Each row is a point on a landscape with many valleys, with its height.
A ball rolls from a point to the lowest of its 2 nearest points, and stops where none of them is lower. Distance is the straight distance between rows; heights are no part of it.
k_842 height 393: [0,4,17,11,0,-12,5,-13,-18,13,11,-10,-20,-29,-14,-7,20,10,-6,23]
k_934 height 125: [15,4,17,17,0,18,2,6,11,22,-8,10,16,-17,20,0,2,8,21,-18]
k_88 height 146: [-7,2,2,-8,37,11,-17,5,30,-23,0,8,6,1,15,2,2,1,18,4]
k_48 height 171: [4,-15,-20,-9,-15,8,4,7,4,3,2,13,15,-9,15,-33,-26,-22,-9,-7]
k_233 height 212: [15,15,-8,-7,33,-19,7,-2,-29,2,4,-6,10,10,-5,-1,-15,31,11,-2]
k_908 height 360: [9,9,5,-5,15,17,1,28,12,-16,-5,-7,11,-1,-16,-4,-15,16,10,13]
k_803 height 11: [0,-39,-9,-9,-2,2,-5,-5,5,23,8,17,4,4,-10,19,-1,15,-14,8]
k_488 height 255: [-2,-7,-20,-14,-14,1,-24,3,24,-10,0,-14,-12,5,-17,-14,-9,-25,-20,1]
k_57 height 69: [-19,22,8,4,14,11,-3,-10,22,-12,-2,19,15,-2,22,8,-3,10,0,15]
k_459 height 580: [-13,-25,6,2,3,11,-20,10,0,-4,-3,-10,-8,5,12,-12,-9,-24,-2,22]
k_684 height 221: [-23,11,8,-1,-12,11,-17,-23,12,8,7,-10,-2,16,-14,-12,8,2,8,-22]
k_837 height 450: [14,-28,9,-26,16,1,3,16,-14,-7,-8,-28,-5,8,6,8,-17,14,-20,10]
k_64 height 277: [12,-13,13,19,6,-13,9,3,-29,26,3,-4,5,-23,32,5,3,0,-9,14]
k_167 height 510: [6,30,7,-5,1,-13,-17,-9,-3,6,-2,15,-8,-9,15,4,19,-54,10,-13]
k_395 height 454: [-2,-6,22,3,0,-13,-23,-23,-12,4,-5,21,-12,-2,-11,-10,-6,4,10,6]
k_925 height 272: [-2,17,-12,1,-4,20,-7,-4,29,0,8,1,-18,-5,-27,3,-12,18,-8,6]
k_277 height 265: [1,1,-1,8,4,-4,-2,-11,-31,-4,10,7,2,0,13,-35,9,5,-26,-7]
k_869 height 189: [-8,-7,-37,-2,10,5,19,-6,-3,-5,14,-8,-13,11,13,19,1,14,-12,5]
k_371 height 151: [-2,-5,16,14,-4,-35,-15,10,4,-17,13,-1,-7,6,-31,7,0,27,-26,2]
k_275 height 373: [11,2,-23,4,13,17,10,-11,9,-18,-7,19,-4,-21,6,-9,6,-6,-13,15]
k_840 height 496: [1,13,15,-13,-20,-11,-10,-10,7,14,-13,4,-9,-12,17,-1,-8,-39,27,-12]
k_25 height 114: [18,-8,-3,1,6,-1,-9,-17,-10,7,-17,-1,20,17,4,25,-18,15,-6,-7]
k_727 height 404: [5,-8,1,-10,-17,-7,16,12,7,-4,-5,-19,10,-18,16,15,-6,4,-12,26]
k_413 height 336: [-11,5,-6,-19,20,9,5,9,3,-28,5,-14,-5,11,-14,-23,-6,-4,18,-1]
k_834 height 345: [-4,13,-16,15,40,7,-4,-19,-2,-17,4,2,-3,0,2,-10,13,0,-12,-2]
k_902 height 309: [-5,12,0,21,24,-4,0,-4,-18,-15,12,3,2,6,-17,-14,7,17,-40,0]
k_364 height 542: [5,28,-33,-16,13,21,20,2,-12,-5,-12,6,-3,14,5,-4,-4,-26,27,-10]
k_70 height 130: [-1,2,-8,3,-27,2,14,-1,2,10,-2,-3,13,-19,-1,-27,-6,-32,5,-1]
k_102 height 481: [7,0,12,-1,-21,-24,-21,-20,16,18,-15,-12,-9,-4,9,23,-16,-15,20,-18]
k_18 height 318: [-15,-7,16,-1,-9,-9,15,-17,-6,20,11,7,3,-16,31,10,17,8,-3,19]
k_325 height 88: [2,-1,-7,21,-21,0,13,-14,-12,-7,-9,4,-6,1,-14,13,0,-2,20,-2]
k_153 height 394: [-9,5,5,-7,-3,27,11,-17,19,-26,-7,12,-9,-13,-8,-14,16,-4,-13,3]
k_854 height 591: [-11,-15,12,8,24,2,-27,-1,-15,-13,-5,-13,0,20,-14,0,-8,-10,14,13]
k_577 height 165: [-6,7,21,8,-18,6,20,-7,-29,-6,-1,-10,-19,8,-3,0,-2,12,0,-1]
k_568 height 337: [10,16,2,0,1,-31,16,39,7,9,-4,43,-13,-1,-8,13,-1,35,-4,4]
k_409 height 558: [5,-13,-14,-16,-18,7,10,7,6,-4,10,-20,-5,7,-15,-20,14,11,2,-23]
k_427 height 556: [20,-29,-6,-6,-13,2,-9,9,18,7,-18,-7,17,2,-14,2,-6,-24,10,-32]
k_830 height 567: [-9,13,-8,2,-17,14,13,15,-1,3,21,-24,-21,1,-5,-29,17,0,19,-14]
k_131 height 446: [-8,1,32,24,2,-14,-12,14,-5,-19,1,18,-3,11,23,-7,-23,16,3,7]
k_269 height 462: [5,-9,13,-6,-29,-10,0,-11,18,11,1,-21,-24,-7,-9,15,2,14,19,-14]
k_118 height 240: [15,-32,11,16,-8,-3,21,7,-30,25,-11,1,14,-8,16,18,-3,-4,1,5]
k_829 height 522: [9,20,-9,-8,-6,8,2,0,1,-8,-8,14,0,-9,-5,-11,25,-57,5,-16]
k_453 height 31: [5,-3,-5,-15,-4,16,1,-16,7,15,-22,15,6,11,17,21,-19,-12,1,-11]
k_635 height 90: [-7,-34,-10,-13,-14,21,-2,-10,8,22,-5,4,6,5,2,23,-18,-10,-19,2]
k_372 height 547: [16,-19,-12,-9,2,12,2,12,7,5,-6,-17,0,0,-3,4,14,-10,14,-16]
k_169 height 41: [2,23,19,-3,9,21,-5,-2,15,22,-5,-16,-14,-6,13,5,9,6,24,-16]
k_989 height 305: [-12,-7,6,8,-2,0,-1,11,-14,23,19,17,21,4,5,-23,5,8,-10,5]
k_260 height 102: [2,9,14,-4,33,29,3,5,-23,11,-14,-10,12,5,11,-4,1,0,10,0]
k_715 height 86: [-13,-13,-14,6,-33,-5,-1,-9,9,5,-3,9,10,-14,-16,-7,-18,-36,19,15]
k_975 height 9: [18,-15,-8,29,-12,17,-10,-5,17,11,-6,2,4,-15,-9,12,3,7,-15,-26]
k_262 height 444: [6,-14,12,-10,-26,-29,2,-15,-6,-2,-3,-22,11,-1,-15,13,3,12,-2,-13]
k_526 height 319: [-8,11,-2,8,3,2,9,7,-1,10,21,17,9,2,-18,-10,9,22,6,14]
k_893 height 559: [2,-30,-30,11,1,-2,3,13,-3,0,7,-11,7,-5,2,-3,21,-27,19,-4]
k_263 height 427: [-14,-7,33,5,-17,-11,5,1,-2,-5,6,-14,10,3,-23,4,33,15,2,-6]
k_887 height 386: [16,4,-3,5,-5,-10,17,9,12,-4,2,38,3,-10,15,14,-9,33,11,-3]
k_639 height 253: [-17,16,-29,-14,27,15,4,-4,6,1,9,-13,-31,6,-1,12,-8,-9,-1,5]
k_630 height 185: [26,-20,14,19,11,23,10,16,-14,11,-15,16,1,-13,18,3,3,5,2,-12]
k_863 height 410: [-8,-3,27,-9,-5,14,20,1,7,-23,-7,7,13,-3,-12,-1,20,12,-12,2]
k_468 height 560: [6,29,-22,-17,-8,-7,-15,13,5,19,14,-5,5,11,-9,5,1,-50,5,-10]
k_106 height 428: [4,-6,23,-12,12,-14,2,-16,-27,1,-2,17,-19,-12,-12,-12,2,12,-7,22]
k_828 height 225: [1,7,18,3,-18,3,11,-18,-26,-5,-9,-11,6,-2,19,-24,6,-5,-23,-11]
k_111 height 358: [-14,4,23,20,-9,-22,-1,-6,-13,14,13,9,-2,-9,-1,15,23,16,-27,14]
k_290 height 123: [-20,24,15,-7,36,18,1,-1,3,9,9,-23,1,-1,9,10,5,12,12,-9]
k_428 height 280: [-6,6,-4,6,7,-28,7,30,-3,14,10,24,6,1,-27,12,15,25,-11,15]
k_340 height 190: [-11,13,2,-7,-7,6,-18,-30,-1,15,-5,-4,5,15,7,-4,15,-18,-10,-29]
k_54 height 424: [14,-13,6,-19,-2,-12,12,7,-8,-12,-12,-29,14,-5,37,-1,-5,1,-19,3]
k_680 height 532: [11,17,-17,-9,15,6,6,-5,-13,-15,-15,1,1,3,-1,-16,21,-31,16,-24]
k_533 height 264: [3,3,2,-3,15,-16,9,4,-8,-2,7,-10,-10,0,15,1,-4,13,22,10]
k_656 height 306: [-12,-4,-4,-12,1,-18,14,20,-4,-27,17,-8,-6,11,-5,-10,-15,10,27,26]
k_385 height 550: [10,38,-36,-10,5,-6,-3,2,2,1,-2,-3,0,15,-2,13,-18,-25,27,-5]
k_365 height 601: [-12,-10,13,25,29,-4,-16,5,-23,-4,-3,17,7,11,-13,2,2,2,-7,29]
k_584 height 10: [-6,2,-10,2,-29,-20,11,-8,4,-8,-2,-15,2,-10,-14,14,-1,-12,29,17]
k_995 height 213: [5,-21,-23,-32,-7,-4,-15,0,14,2,-1,7,-2,-3,10,-18,-26,-33,-14,0]
k_42 height 137: [-15,33,1,3,-2,11,-8,-29,11,7,-5,6,5,-10,22,-7,2,-9,-14,1]
k_741 height 245: [-12,7,0,4,-14,15,-17,-2,31,4,14,1,-1,19,-24,-1,-5,24,10,-16]
k_971 height 288: [-2,11,-21,-13,-6,20,-8,-2,20,-1,-3,-5,-28,0,-9,7,-10,-18,-12,10]
k_321 height 203: [-10,11,-8,-5,31,13,-2,9,18,-19,-7,-13,20,1,15,3,25,-20,15,0]
k_853 height 468: [1,-3,9,14,-1,-17,-13,-18,-6,-32,-5,14,-21,6,12,-19,-15,-3,5,-5]
k_401 height 569: [-11,-23,-10,17,-13,14,3,26,2,-18,11,-11,5,8,5,0,0,-8,1,12]
k_244 height 420: [-4,-3,22,10,-16,-12,14,7,10,-14,0,20,-13,0,42,3,-11,18,12,2]
k_342 height 80: [13,-6,0,25,-15,-6,-20,-4,13,-10,3,-1,5,-2,-22,2,-4,20,-27,-8]
k_116 height 166: [7,10,-7,1,17,1,4,-2,-20,6,-4,-12,19,20,-17,18,-6,28,-14,-6]
k_499 height 222: [3,0,6,6,7,-40,-13,28,-6,1,-3,20,6,13,-25,6,8,23,-32,-4]
k_136 height 381: [15,2,3,-2,-6,-2,10,31,-3,4,-2,-3,11,-4,-11,6,-21,25,-17,23]
k_915 height 109: [-6,-12,-17,-12,5,-6,-3,0,11,6,25,-4,-6,14,-12,22,1,30,-20,9]

For each start below, name the point where the ball stops.
k_395: k_169
k_136: k_453
k_680: k_584
k_925: k_57
k_153: k_584
k_468: k_584
k_244: k_975
k_526: k_975
k_989: k_584

For each start below, name every point that the ball comes to, in order.
k_262: k_263 > k_863 > k_153 > k_275 > k_834 > k_902 > k_277 > k_828 > k_577 > k_325 > k_584
k_385: k_364 > k_680 > k_829 > k_167 > k_840 > k_102 > k_269 > k_262 > k_263 > k_863 > k_153 > k_275 > k_834 > k_902 > k_277 > k_828 > k_577 > k_325 > k_584
k_853: k_131 > k_244 > k_887 > k_568 > k_428 > k_499 > k_371 > k_342 > k_975
k_488: k_995 > k_48 > k_70 > k_715 > k_584
